Points on a hilly landscape, in no order, each with its height.
From any point a ball rolls to the lowest of the 2 points nearest to it. It stops when none of these is lower. Distance is the straight distance between rows; heights are no part of it.
J543: 245,-64,26,-341,115,-203,-205,453,-329,447,-153,-234,-209,54,-273,138,127,-417,-184,213,124,144,-410,62  h=720
J432: 174,-431,-69,-197,233,-336,52,-86,197,196,-143,92,4,-624,-124,-122,210,-16,-263,664,-326,-272,11,-95  h=429
J928: 182,-80,249,112,-70,-277,-295,-325,-295,44,-531,235,-431,-300,297,-124,-55,-278,-171,534,99,162,-122,155  h=189
J204: 173,48,-111,64,-30,208,-439,-227,168,370,-234,-48,385,420,-46,181,66,284,-78,325,150,25,-254,19  h=320
J753: 49,-244,-102,52,-180,-415,78,-89,-58,247,68,-94,-237,-523,197,107,133,-109,9,-177,-103,-34,-132,73  h=299
J137: 245,232,45,-81,-339,27,-94,-122,-282,138,-162,81,-451,-510,14,92,-40,26,88,-239,358,23,-202,156  h=101
J751: -227,207,207,-1,-196,168,-330,-27,-72,90,279,-133,-97,-90,295,-7,-40,28,-425,-632,-41,239,192,230  h=260
J882: -327,-12,256,-251,-53,131,135,106,-373,-84,259,332,-158,-7,-54,201,-323,-55,213,-335,255,-218,-68,95  h=575
J734: -295,-330,144,-13,120,-196,-288,-210,293,248,-110,-23,333,-439,86,-17,-131,403,68,318,-292,-172,-519,-119  h=479
J545: -204,96,48,-7,-233,70,-489,69,205,-260,-4,-9,259,384,188,48,189,-43,-53,-447,-50,168,82,51  h=366
J593: -94,-264,-220,-196,307,67,216,0,25,7,254,-283,-109,-313,-131,273,-240,360,361,24,-290,-204,-30,132  h=262
J670: -120,162,355,-76,179,321,-161,-451,295,65,20,-17,12,-233,-127,-52,-58,204,265,368,2,-267,36,-120  h=554
J387: -38,215,357,92,95,93,86,-121,197,-349,-24,-206,21,257,115,-146,137,-249,213,153,-154,71,216,-243  h=317
J675: 275,-138,-121,-262,15,-266,415,-109,-84,163,132,-91,-250,-738,-28,47,68,-1,324,86,-50,-238,-94,129  h=223
J55: -518,313,240,338,-301,165,-41,-419,253,22,-2,386,10,-75,257,126,208,67,506,-151,412,-187,-15,-305  h=632
J595: -243,-155,9,-203,-21,111,-477,-154,-10,-46,-78,6,-328,-416,-128,222,-209,222,344,-231,-107,-254,-117,379  h=206
J509: -211,-166,-287,398,-36,-226,66,38,311,-368,-118,66,21,-260,-101,-363,137,-78,43,-249,-410,-100,323,-57  h=492
J867: -89,251,-121,174,185,278,127,263,-304,67,-151,-140,313,8,-374,-448,-386,84,-43,143,13,83,-124,-110  h=327
J975: -195,-79,-212,227,249,110,473,67,-190,-31,85,78,-117,229,-57,486,-80,-93,360,-146,69,-89,140,-161  h=96
J619: 161,110,14,-161,-156,-86,-502,105,304,-468,-164,233,117,291,122,-374,-28,143,-677,-108,-191,111,483,139  h=319
J340: -20,371,-117,268,-212,285,62,-180,381,-66,37,146,329,711,-78,-268,129,-25,28,373,187,-100,191,-9  h=394
J489: 88,36,-272,396,-192,-246,394,-183,40,-483,-271,-26,-88,-287,256,-290,172,-30,-75,-56,-278,100,108,-28  h=446
J29: 332,192,9,-48,297,277,-537,169,46,-11,-180,158,-11,370,-11,54,-63,153,-730,125,143,297,552,-159  h=213
J369: -287,56,-175,128,-152,277,-426,-323,18,-340,-349,585,-54,266,58,97,119,-56,261,-98,300,-167,392,184  h=277
J561: 135,400,-133,-158,-398,12,-321,-78,388,-394,-178,350,-115,229,106,-344,37,34,-370,-164,100,56,620,333  h=351
J575: -138,-368,-271,287,-148,-344,-215,166,129,-341,-194,221,177,-57,11,-209,81,-29,-335,-429,-206,-44,283,-86  h=528
J267: -282,-211,-72,-24,-54,232,-329,-287,-157,-174,-114,440,-101,40,-81,205,-143,32,281,-193,66,-231,94,376  h=243
J370: 177,168,286,20,-10,70,-572,-436,92,-91,-479,53,-199,51,222,-37,63,-117,-112,442,94,117,-30,115  h=120
J539: 358,20,-162,94,-110,-187,516,-49,-308,-378,-190,-227,-240,-147,268,61,144,-28,-1,-275,-229,284,-114,-32  h=398
J982: -58,323,38,219,171,377,218,-58,72,-130,62,-179,-102,269,-72,229,18,-22,471,24,55,39,97,-226  h=205
J222: 334,-88,-358,57,439,28,-439,179,34,3,-376,-8,-16,273,-99,288,66,-24,-480,108,-37,237,349,-211  h=151
J191: -400,-42,-20,353,-25,-2,258,200,-434,-130,-81,340,329,-19,-5,-324,-378,129,-134,-247,83,102,70,-220  h=512
J82: -45,-469,19,-307,422,-392,231,164,2,195,37,-138,273,-432,-54,-44,-12,46,-60,589,-409,-114,-213,-210  h=482
J528: -160,-112,-443,-99,149,245,542,13,-215,-63,389,-17,-270,-113,116,701,-220,422,257,-355,-4,-105,-65,293  h=250
J830: 50,236,142,140,-219,87,-618,-440,-38,159,-360,132,-340,-6,398,385,129,-156,100,11,357,152,28,77  h=28
J277: -187,20,-92,362,-112,135,-355,-259,281,381,13,10,286,406,162,230,174,-49,259,91,148,8,-135,49  h=246
J86: -217,-356,115,-79,-43,48,159,13,-404,92,248,253,-111,159,72,211,-114,-201,-202,-305,54,-107,95,342  h=555
J316: 61,221,439,-141,-194,113,105,119,-4,274,667,-262,91,57,183,-223,111,71,-535,-283,50,225,-13,-7  h=93
J81: 168,134,36,-321,4,84,-89,-33,-61,113,1,-120,-299,-440,-230,129,-195,281,262,-88,108,-217,-273,29  h=158
J768: 101,144,-275,54,-457,-126,-507,63,465,-42,-34,-50,270,600,161,-111,339,24,-104,-183,19,148,45,179  h=433
J294: 326,-123,94,-391,426,-213,364,146,-112,351,419,-412,32,-485,77,111,101,173,-411,302,-250,199,-172,-182  h=410
J965: -394,127,350,119,-120,135,-3,18,-39,89,44,309,8,17,-36,55,-83,-171,273,-172,365,-169,4,-276  h=600
J225: 30,234,132,38,143,168,98,109,125,197,512,-510,228,-56,96,-188,69,266,-392,-220,-284,258,-52,95  h=177
J950: 431,-134,-139,150,39,-334,500,152,-190,-153,-6,-250,-179,256,202,188,279,-358,-150,-113,-14,363,35,-237  h=321
J12: 11,-295,376,-274,365,-224,326,77,-159,68,258,-301,97,-359,245,-50,-52,-142,-229,318,-430,167,-124,-192  h=452
J598: -251,126,-133,118,18,224,196,75,-167,-281,-76,124,346,108,29,-7,-311,384,181,-283,45,15,-50,-270  h=489
J313: 154,169,-172,-95,94,209,1,181,-246,203,-92,-184,45,-397,-421,-415,-267,111,-76,201,-116,-28,-235,278  h=297
J896: -89,-50,-112,-29,188,13,186,315,-320,11,119,10,180,63,-34,189,-484,346,27,-302,251,44,-192,-167  h=465
J588: -139,-213,62,80,-105,140,-142,-125,323,170,212,222,262,464,-138,177,176,113,73,16,160,-271,-2,-21  h=328
J655: 241,1,70,-64,-407,-7,422,-93,142,173,303,57,103,224,-58,3,320,9,170,116,195,-150,-252,-20  h=438
J720: 86,-256,135,-186,119,-283,317,56,-71,529,535,-355,-234,-566,168,214,97,-47,-128,-61,-158,29,14,28  h=369
J209: 39,559,216,8,-415,-270,-267,162,200,-230,-277,83,-281,142,-46,-712,98,-519,-33,69,227,86,328,30  h=102
J861: 327,-283,-280,-59,156,-450,55,294,-197,243,-214,-258,-247,-98,-61,101,316,-472,-145,216,-122,179,-260,116  h=752
J388: 0,-321,-172,-129,-38,-250,-225,435,-158,-209,-153,-101,112,441,-268,44,190,-253,264,-303,-2,16,-219,-172  h=624
J214: -55,-186,79,-51,98,38,229,-1,-448,-257,51,-67,-4,104,70,-146,-207,-236,-202,-148,-248,148,25,378  h=531
J826: -34,40,-105,10,-62,40,788,46,-80,123,329,164,76,-401,-119,17,-188,346,318,-119,271,-278,-158,-251  h=406
J422: 25,-229,-228,30,-119,-436,-206,491,14,-399,-364,48,268,217,-190,-341,202,-225,-160,-303,-169,31,-109,-216  h=576
J694: -139,-52,-8,-50,410,237,562,-32,-88,-37,461,-146,-364,71,-31,537,-80,-156,409,-122,-96,-105,280,116  h=178
J705: -92,88,467,4,-189,64,-123,-115,19,386,438,-235,-136,-292,419,223,50,125,-355,-350,14,233,-38,-12  h=194
J936: -45,-106,-371,-58,-24,276,136,-115,-134,-140,-73,236,-175,41,-310,323,-72,137,420,-182,119,-260,-15,393  h=275
J933: -39,409,-153,402,-165,353,60,-1,60,59,-83,-20,411,329,-211,-507,-120,21,46,272,136,1,7,67  h=360
J207: -331,535,-3,368,105,632,260,-6,121,-131,120,15,25,315,-113,-84,-4,-110,276,20,80,-44,512,-151  h=272
J152: 385,233,-114,-7,-226,153,91,-43,287,50,12,-23,54,213,-153,124,273,275,96,-48,317,-97,-143,-142  h=485
J784: -254,-400,60,18,119,-75,-272,-73,68,182,55,31,98,236,-195,400,-55,-15,421,134,10,-153,-276,37  h=402
J6: -68,177,186,-333,163,160,74,-9,-216,205,273,-235,197,-584,-76,-305,-422,339,10,109,-205,-73,-322,116  h=268
J383: -15,401,-345,280,-372,-90,-233,-89,604,47,-142,135,383,711,198,-279,186,-124,69,158,270,153,294,28  h=441
J259: -41,-257,218,3,226,-235,222,-16,-321,-219,-59,-204,-11,-139,290,-150,-37,-326,-273,217,-499,214,-34,145  h=499
J445: 298,90,329,-288,161,-63,216,41,-39,-443,-173,-155,-240,-122,-59,-174,86,-201,89,138,-176,44,128,-257  h=405
J376: -32,-109,-100,-151,144,-97,486,186,-99,-75,231,134,73,-232,69,286,-584,545,223,-59,264,-209,-268,-321  h=439
J438: 88,301,74,-195,-248,309,-383,106,-203,-5,23,36,78,354,107,29,92,50,-230,-444,180,300,65,241  h=309
J299: -236,-288,-40,-246,231,180,587,-162,-59,-136,582,47,-102,-87,103,454,-151,300,316,-107,-186,-314,17,175  h=222
J481: -167,159,-334,-3,-106,423,226,-17,-169,-45,249,121,-296,-94,-132,321,-2,233,157,-527,43,-124,126,313  h=276
J56: 106,-271,276,-281,8,-242,-255,163,-369,240,-96,-42,-125,333,-6,254,-42,-416,-79,-28,169,125,-357,28  h=691
J95: -48,304,81,245,69,394,254,-50,221,-67,253,-71,-34,46,-201,-328,1,-61,-92,121,-22,-57,466,85  h=314
J646: 237,-184,153,-177,-177,-209,374,-242,-38,50,19,77,102,4,-69,-112,133,-137,463,427,181,-196,-415,-55  h=365
J88: 98,-366,49,-184,-35,-119,31,275,-270,99,38,158,84,474,-221,238,48,-198,86,-238,299,-30,-238,-78  h=660
J966: -53,224,-30,56,-200,161,-311,-110,157,-439,-290,248,-26,286,-69,-279,64,-112,19,-58,69,-123,336,171  h=313
J663: -229,-56,98,92,104,-75,-526,49,362,131,-230,-272,471,-31,-15,-84,-25,381,-34,268,-334,112,-418,-285  h=424
J819: -2,166,-31,128,-174,86,511,-155,-177,196,49,211,-134,-175,-14,131,-179,11,577,81,516,-206,-225,-133  h=359
J676: -220,284,183,-27,154,221,39,73,-40,-4,253,-518,200,-360,-75,-500,-218,243,-137,-133,-493,203,-127,168  h=233
J637: 280,74,140,-163,190,40,-324,209,191,-198,-99,4,296,290,-48,-223,0,258,-753,-25,-113,195,272,-276  h=264
J311: 34,-126,-274,167,166,-136,-379,3,176,161,-415,-4,443,110,-106,-77,61,173,-283,386,-85,27,-370,-182  h=370
J153: 327,11,-72,37,141,-135,94,207,-145,-160,33,-281,-148,513,203,76,202,-429,-449,-77,-188,476,274,159  h=191
J28: -235,-374,-303,-15,237,-78,-150,136,-79,97,-19,-143,5,-120,-401,92,-166,43,453,157,-243,-249,-222,335  h=323
J336: 282,-281,-152,-80,304,-61,-77,82,64,-263,-119,-150,-89,319,-15,270,140,-110,-369,-94,-256,168,268,-21  h=55
J525: -309,-100,179,149,199,64,-144,-178,286,268,4,77,248,-303,-34,69,-179,360,190,188,15,-212,-129,-391  h=523
J930: 194,-209,105,-257,-75,-70,506,-256,8,70,178,178,-241,-291,-39,201,136,-77,533,193,227,-350,-116,-52  h=289
J502: 185,277,-10,-146,-228,-415,-207,286,398,-102,-186,-24,-222,150,-149,-657,23,-394,-319,363,-119,-3,342,213  h=224
J19: 244,-216,54,68,-33,-192,-225,-150,396,121,-165,140,-102,-328,-59,-173,183,30,-245,398,-45,-182,16,-141  h=380
J973: 221,10,11,41,-155,-432,-225,-40,654,-72,-171,83,-64,136,-82,-371,231,-242,-205,502,-76,-200,204,-17  h=312
J626: 144,-284,-176,-91,374,-258,317,373,-239,-27,-73,-255,-372,-377,-227,-65,-17,-453,13,186,-291,28,40,4  h=779
J599: -115,141,88,117,-52,172,-404,-259,30,264,-87,4,39,229,352,481,161,37,44,-161,255,211,-11,-120  h=138
J382: -260,220,-230,546,-255,115,225,248,-234,70,-43,245,472,271,80,-356,-62,-97,-161,-243,259,286,187,-306  h=538
J323: 149,61,420,-119,-214,-272,-81,-180,-379,170,-217,126,-508,-613,260,-33,-55,-171,14,165,218,104,-173,27  h=173

For each start below, name the point where the ball stops.
J383 => J316
J88 => J336
J525 => J830
J382 => J316
J626 => J675

Call two points neighbours if one is among the 2 nearest of the other. Go from one point of each pair to the other, from neighbour to neighbour, staying as low as possible. Name the highest point that can't be avoided.
J336 / J675 => J82
J975 / J137 => J481
J209 / J137 => J966
J137 / J830 => J928
J336 / J267 => J561
